Each row is a point on a landscape with many valleys, with its height.
A ball rolls from a point to whichever of its 2 nearest points has the largest drop for the distance, and stops where none of them is lower. Distance is the straight distance between rows; heights are no part of it.
kipu h=685: 113,118,128,104,104,119,148,123,122,135,141,153,148,117,135,131,117,130,122,146,128,141
Let h=446: 141,132,99,140,146,119,119,149,106,100,118,153,127,99,113,128,137,142,132,113,128,125
kof h=422: 130,139,83,155,149,162,133,173,137,106,119,139,112,99,121,120,140,114,109,146,146,89
Bal h=453: 104,78,131,103,132,103,108,118,145,138,103,160,165,143,128,102,137,114,133,133,147,142
gufom h=572: 166,150,140,121,126,111,133,83,106,117,152,113,133,109,142,158,123,90,126,129,109,129
nuta h=541: 163,137,131,121,131,107,134,108,109,122,155,141,133,117,125,142,138,114,128,138,109,129
Pugip h=534: 137,113,158,113,168,111,109,108,144,132,106,173,142,159,133,97,154,122,153,137,139,135
laba h=403: 118,126,158,111,111,125,123,120,147,142,106,85,141,163,130,113,122,152,121,66,122,123
Gumo h=566: 159,156,121,152,159,133,151,161,120,141,142,112,124,133,122,122,137,108,111,125,127,109
vun h=426: 117,119,147,120,123,122,107,93,137,125,130,92,120,150,137,141,132,104,137,174,103,160
segog h=500: 107,136,153,111,103,135,124,86,113,125,129,116,123,130,151,168,115,127,157,131,138,146
mep h=711: 157,122,113,145,151,122,126,139,127,119,123,109,119,123,111,117,120,130,104,124,111,114
Ditip h=587: 152,102,128,104,161,93,106,105,127,116,107,171,161,134,119,107,142,120,130,106,136,121
fup h=668: 105,126,122,115,81,128,148,132,119,131,153,153,122,112,135,138,114,124,134,174,130,147
neza h=367: 118,138,146,141,99,152,131,124,140,124,136,83,93,130,146,147,95,119,128,161,120,127
peto h=212: 131,123,70,131,117,134,140,157,123,108,135,164,136,83,129,113,123,115,107,136,135,121
gok h=265: 120,143,110,135,107,182,164,146,139,128,141,126,116,112,132,128,113,134,120,154,138,87
mese h=376: 81,97,116,115,114,118,110,113,137,137,98,125,134,141,116,123,130,147,121,142,130,152
tis h=332: 128,118,141,124,133,125,111,128,132,126,99,107,141,143,114,117,121,162,130,51,132,109
logu h=482: 155,113,152,108,151,106,151,115,131,150,137,157,170,135,134,105,146,102,115,138,123,131
talal h=463: 106,90,101,127,112,124,115,144,138,125,104,159,130,109,125,113,109,136,121,138,142,125
Dap h=551: 128,156,124,123,118,140,149,144,132,131,127,100,158,134,125,130,118,147,105,50,137,109
sukem h=410: 138,125,126,138,129,129,135,145,111,122,133,156,127,109,124,131,128,141,141,133,129,124
Pepo h=459: 90,115,105,138,101,138,112,118,143,125,106,97,94,131,119,133,103,156,113,141,123,129
mut h=452: 125,144,153,126,137,129,96,79,137,121,127,103,111,162,140,139,144,98,162,168,117,163
suz h=341: 100,99,100,103,112,104,91,94,119,124,111,128,123,132,111,130,135,138,127,144,130,158
desim h=420: 140,112,115,134,153,119,98,129,108,102,105,150,124,114,110,128,131,157,147,102,133,123
konu h=629: 143,149,104,142,99,144,144,121,125,112,149,104,108,100,135,154,97,111,110,147,110,122
lato h=142: 137,112,114,100,117,93,125,94,127,121,131,127,142,121,120,132,120,123,107,137,105,142
mupaf h=477: 134,141,94,125,159,121,127,153,103,91,115,136,147,97,121,140,138,148,119,77,140,133
Bif h=455: 90,126,142,124,99,131,129,119,160,139,100,81,123,164,127,112,119,147,108,94,116,126
nele h=671: 136,133,169,139,148,131,121,128,131,141,139,152,99,138,131,120,157,136,166,158,125,131
ger h=400: 119,127,146,130,107,129,134,110,140,131,138,90,115,133,143,143,111,103,121,178,106,148
rukan h=593: 157,145,158,129,107,133,130,118,132,138,144,69,121,139,152,140,102,102,121,113,114,124
buve h=550: 130,87,100,108,133,95,108,118,127,118,104,163,156,110,118,114,128,133,118,97,130,126
Bul h=608: 152,169,134,163,163,127,137,173,107,136,151,129,113,119,119,138,159,119,132,121,132,120
fizi h=543: 131,125,164,111,131,129,109,114,143,132,124,73,116,166,137,121,123,130,145,113,117,143
dabor h=321: 110,139,123,129,96,173,148,128,151,127,134,99,102,125,133,133,99,134,116,160,129,104
puv h=600: 158,152,121,142,108,122,134,108,101,109,156,118,117,87,143,167,116,97,124,142,108,136
pup h=860: 122,170,95,124,158,131,157,170,110,113,127,126,138,103,139,143,138,126,101,93,160,122
keten h=301: 98,136,121,135,98,153,137,134,127,121,117,115,116,122,129,148,96,170,137,99,142,117
ziv h=586: 86,115,125,130,101,140,105,115,121,130,117,106,105,137,132,156,120,148,145,162,137,156
miz h=609: 166,135,151,144,154,116,128,129,128,136,153,117,103,136,125,127,145,114,127,149,101,125
ripa h=445: 141,148,135,133,124,134,137,133,100,114,142,133,126,115,131,157,124,141,149,113,130,128
putum h=517: 121,98,128,120,120,107,110,137,123,129,133,161,117,111,115,102,136,114,134,169,125,144
Rebo h=745: 101,129,146,107,106,125,162,105,133,141,121,132,166,138,140,141,119,158,125,81,133,126
pafe h=450: 156,129,137,152,160,116,132,161,118,148,145,187,146,114,131,123,169,107,139,129,136,115
mil h=610: 134,114,141,113,150,109,101,96,123,117,110,118,122,145,111,122,129,148,140,108,125,128
sufaz h=427: 160,127,116,153,152,106,137,161,123,152,148,173,139,111,123,115,156,93,113,150,123,118
nafon h=653: 120,138,120,129,86,139,148,124,123,124,148,127,115,108,145,153,99,121,125,167,118,133
zini h=571: 86,111,120,122,90,135,112,123,119,138,138,130,122,135,130,143,132,120,149,188,132,172
Balu h=495: 146,94,135,145,138,104,103,150,130,126,134,181,113,109,118,101,150,111,137,159,127,123
Kogi h=703: 128,123,149,137,118,133,154,151,124,152,154,165,124,121,138,117,137,116,136,178,123,133
rab h=353: 128,140,131,147,108,156,113,146,122,112,125,94,94,128,126,141,96,155,142,109,135,112
donu h=464: 154,149,165,150,126,157,134,162,125,142,147,98,98,146,138,124,119,133,149,122,129,117
tekul h=518: 114,132,101,143,119,176,125,150,148,111,110,107,105,114,112,117,113,151,117,118,139,80
Zak h=706: 95,106,125,96,109,109,145,113,137,142,119,150,166,128,130,120,121,132,114,122,131,144
dup h=522: 94,140,154,115,107,143,118,78,129,139,125,89,146,151,156,159,126,108,156,137,133,161
Reke h=705: 103,100,147,135,143,136,124,137,155,142,107,117,128,153,129,104,131,128,132,164,117,145
mezu h=728: 122,106,148,137,143,138,143,143,159,144,111,119,133,146,135,101,118,126,113,141,127,120
dasez h=604: 166,150,148,133,115,124,132,99,114,125,147,82,128,115,147,157,108,89,120,113,112,128
Nolit h=540: 93,101,114,115,95,112,117,133,117,131,143,163,120,112,116,106,134,109,147,173,148,163
piro h=290: 104,103,83,109,98,98,100,97,125,116,107,119,114,112,115,140,117,152,105,118,113,143
Tigus h=757: 134,124,137,140,141,150,147,147,151,143,120,112,134,143,131,105,110,136,108,109,136,102
fupag h=557: 80,105,115,104,89,125,122,119,114,139,139,148,144,132,120,125,137,117,151,166,147,171
lag h=307: 138,123,77,127,124,144,152,145,140,129,132,147,144,104,125,108,120,105,89,147,128,102
Vom h=583: 100,112,124,104,132,109,87,80,128,123,94,118,128,156,115,133,137,157,130,103,139,147
sabim h=840: 137,183,116,133,148,140,168,166,107,131,150,111,140,124,133,153,133,111,109,99,148,121
Nesil h=365: 136,122,109,159,135,139,127,169,126,119,125,160,112,101,120,114,129,126,126,155,133,111
mav h=796: 129,158,135,126,104,162,184,131,140,146,154,105,146,137,149,140,102,123,111,119,135,107
Meke h=725: 89,118,136,89,109,109,145,90,131,143,112,141,173,141,135,136,129,148,122,98,133,143
tuto h=472: 152,119,152,136,151,113,117,138,129,145,141,186,132,121,124,107,163,114,146,148,129,119
bapu h=493: 106,120,144,125,112,132,127,119,151,134,119,79,116,153,128,125,109,138,118,125,114,133
sufus h=682: 102,104,136,135,136,131,99,123,138,128,108,93,102,157,116,117,131,135,139,162,114,153
Kovu h=638: 142,136,178,126,157,137,119,120,128,132,129,138,112,156,130,113,145,142,171,124,137,129
Sesob h=485: 133,159,167,122,151,123,105,88,144,123,135,141,104,162,138,129,147,116,170,157,123,151
bofe h=419: 95,95,105,133,115,131,110,134,144,128,98,127,107,123,117,113,111,145,113,157,129,131
dunir h=411: 152,154,142,164,119,148,121,157,118,116,148,98,86,122,128,144,117,133,142,130,121,117
Vagev h=511: 155,131,149,111,141,104,146,110,119,145,157,155,145,134,131,120,150,106,122,155,112,134
kifif h=386: 143,114,113,131,142,124,154,134,141,145,128,139,156,126,128,111,119,110,88,135,120,114
Tere h=521: 150,158,163,117,156,114,120,94,134,131,146,173,120,152,131,119,154,121,154,141,127,136
zel h=603: 150,164,115,121,138,123,147,144,121,129,139,85,154,137,123,142,123,119,96,69,130,118
Zuz h=508: 96,87,91,111,101,107,111,121,130,128,95,162,143,110,126,119,118,150,119,100,145,135
zaf h=544: 134,138,143,126,104,139,143,122,159,137,138,65,117,148,141,123,103,113,98,132,108,119
Dusep h=507: 120,148,105,123,136,132,146,143,117,110,115,131,166,112,125,143,124,156,115,56,143,120
Gagir h=660: 164,151,152,141,156,127,117,134,104,116,141,124,111,135,116,133,151,137,157,107,123,117
Bitos h=594: 137,135,173,109,151,134,105,112,140,130,114,105,110,174,130,106,136,144,170,106,135,137
guzu h=635: 161,138,142,123,148,117,103,109,110,108,129,108,117,138,113,137,129,139,146,94,122,122
bap h=318: 123,123,103,150,118,155,141,176,131,120,126,182,127,98,135,121,122,125,132,147,154,104
nosa h=817: 145,164,127,137,126,147,178,145,117,144,157,113,145,131,137,144,114,117,114,117,133,115
Depu h=679: 168,139,116,132,168,109,130,135,110,119,130,116,139,126,108,128,140,122,110,99,119,124
depop h=772: 121,142,149,117,103,141,175,118,130,141,147,116,156,132,146,149,104,139,122,101,131,123
Zat h=637: 164,163,144,159,158,125,109,149,111,125,157,124,98,117,114,147,164,125,146,120,119,119
fodeb h=542: 88,130,152,113,111,138,120,90,136,137,116,90,137,166,142,147,131,139,151,114,136,157
nuguk h=434: 133,95,129,112,135,105,149,123,151,146,120,143,169,132,131,100,126,106,89,139,116,131
nufis h=109: 116,111,67,129,119,128,117,161,117,96,125,170,137,79,130,118,118,134,127,108,143,129
Nekod h=475: 121,134,83,147,140,164,120,166,137,95,106,124,116,99,116,123,122,144,114,114,144,95
Nuz h=476: 134,146,147,117,106,133,137,101,105,116,139,123,132,119,144,169,111,136,156,104,136,131
fonu h=497: 93,127,108,134,96,161,126,127,156,124,108,94,96,129,118,117,102,156,115,119,131,96
tima h=636: 151,132,166,148,137,126,107,122,130,126,142,106,82,137,128,134,134,122,151,157,108,131
memul h=690: 128,131,165,138,124,127,131,134,130,142,156,147,101,126,136,131,148,124,150,178,111,140
gilak h=549: 174,168,149,132,159,112,117,101,121,129,163,163,120,132,125,137,165,115,147,130,114,124
tadis h=494: 123,82,151,120,162,111,115,124,156,137,95,143,158,157,136,102,142,119,129,133,134,134
zipa h=578: 175,154,146,143,167,109,141,127,116,151,161,137,126,136,123,128,165,103,131,131,108,118
namor h=387: 131,106,130,138,152,126,102,137,120,115,91,129,129,130,112,124,124,164,143,78,141,112
Peno h=413: 81,87,114,118,129,120,94,110,146,144,92,134,165,160,121,111,152,126,134,138,136,161
pel h=261: 108,131,107,135,108,148,136,146,108,112,124,144,121,104,127,148,103,170,148,109,143,124
gogid h=564: 79,115,121,113,111,130,103,83,128,136,101,112,143,166,124,146,149,154,139,114,145,160
Nilut h=717: 132,114,130,125,116,123,162,149,136,151,152,170,147,116,138,100,126,95,108,171,131,124
dakaz h=225: 110,109,94,99,102,91,129,93,135,123,115,124,142,114,120,129,114,139,93,111,105,137
bufi h=384: 148,143,83,147,147,125,146,166,127,134,139,154,133,104,125,117,143,88,95,153,129,111
dokuz h=644: 150,155,99,124,168,109,145,152,117,121,130,101,155,123,119,134,134,114,85,83,134,123
dof h=520: 159,152,153,158,155,147,150,173,127,161,144,111,114,148,133,108,136,114,132,121,134,110
pida h=616: 165,123,129,134,179,107,109,133,113,115,112,170,148,127,117,118,157,121,138,101,137,114
dini h=659: 129,115,153,139,145,126,99,123,130,126,118,109,86,146,119,120,140,138,154,161,114,137
mepet h=322: 119,148,93,138,122,173,161,162,127,123,135,150,136,101,132,130,122,130,119,135,148,96
Detil h=194: 109,118,70,121,109,126,118,131,111,101,115,151,131,91,125,135,112,159,126,93,127,132

Where does a ball stop that starts at each point below?
Pugip => lato
memul => tis
Bul => nufis
Depu => sukem
Vom => sukem
Reke => gok
fupag => nufis
nuta => nufis
mep => nufis
Tere => gok

Call two points neighbours if one is among the 2 nearest of the other. Go from one point of each pair to the other, from neighbour to neighbour, staying as low as possible. Name the highest point that can't be avoided.
tis and gok => Let
bofe and gok => tekul
bap and gok => mepet
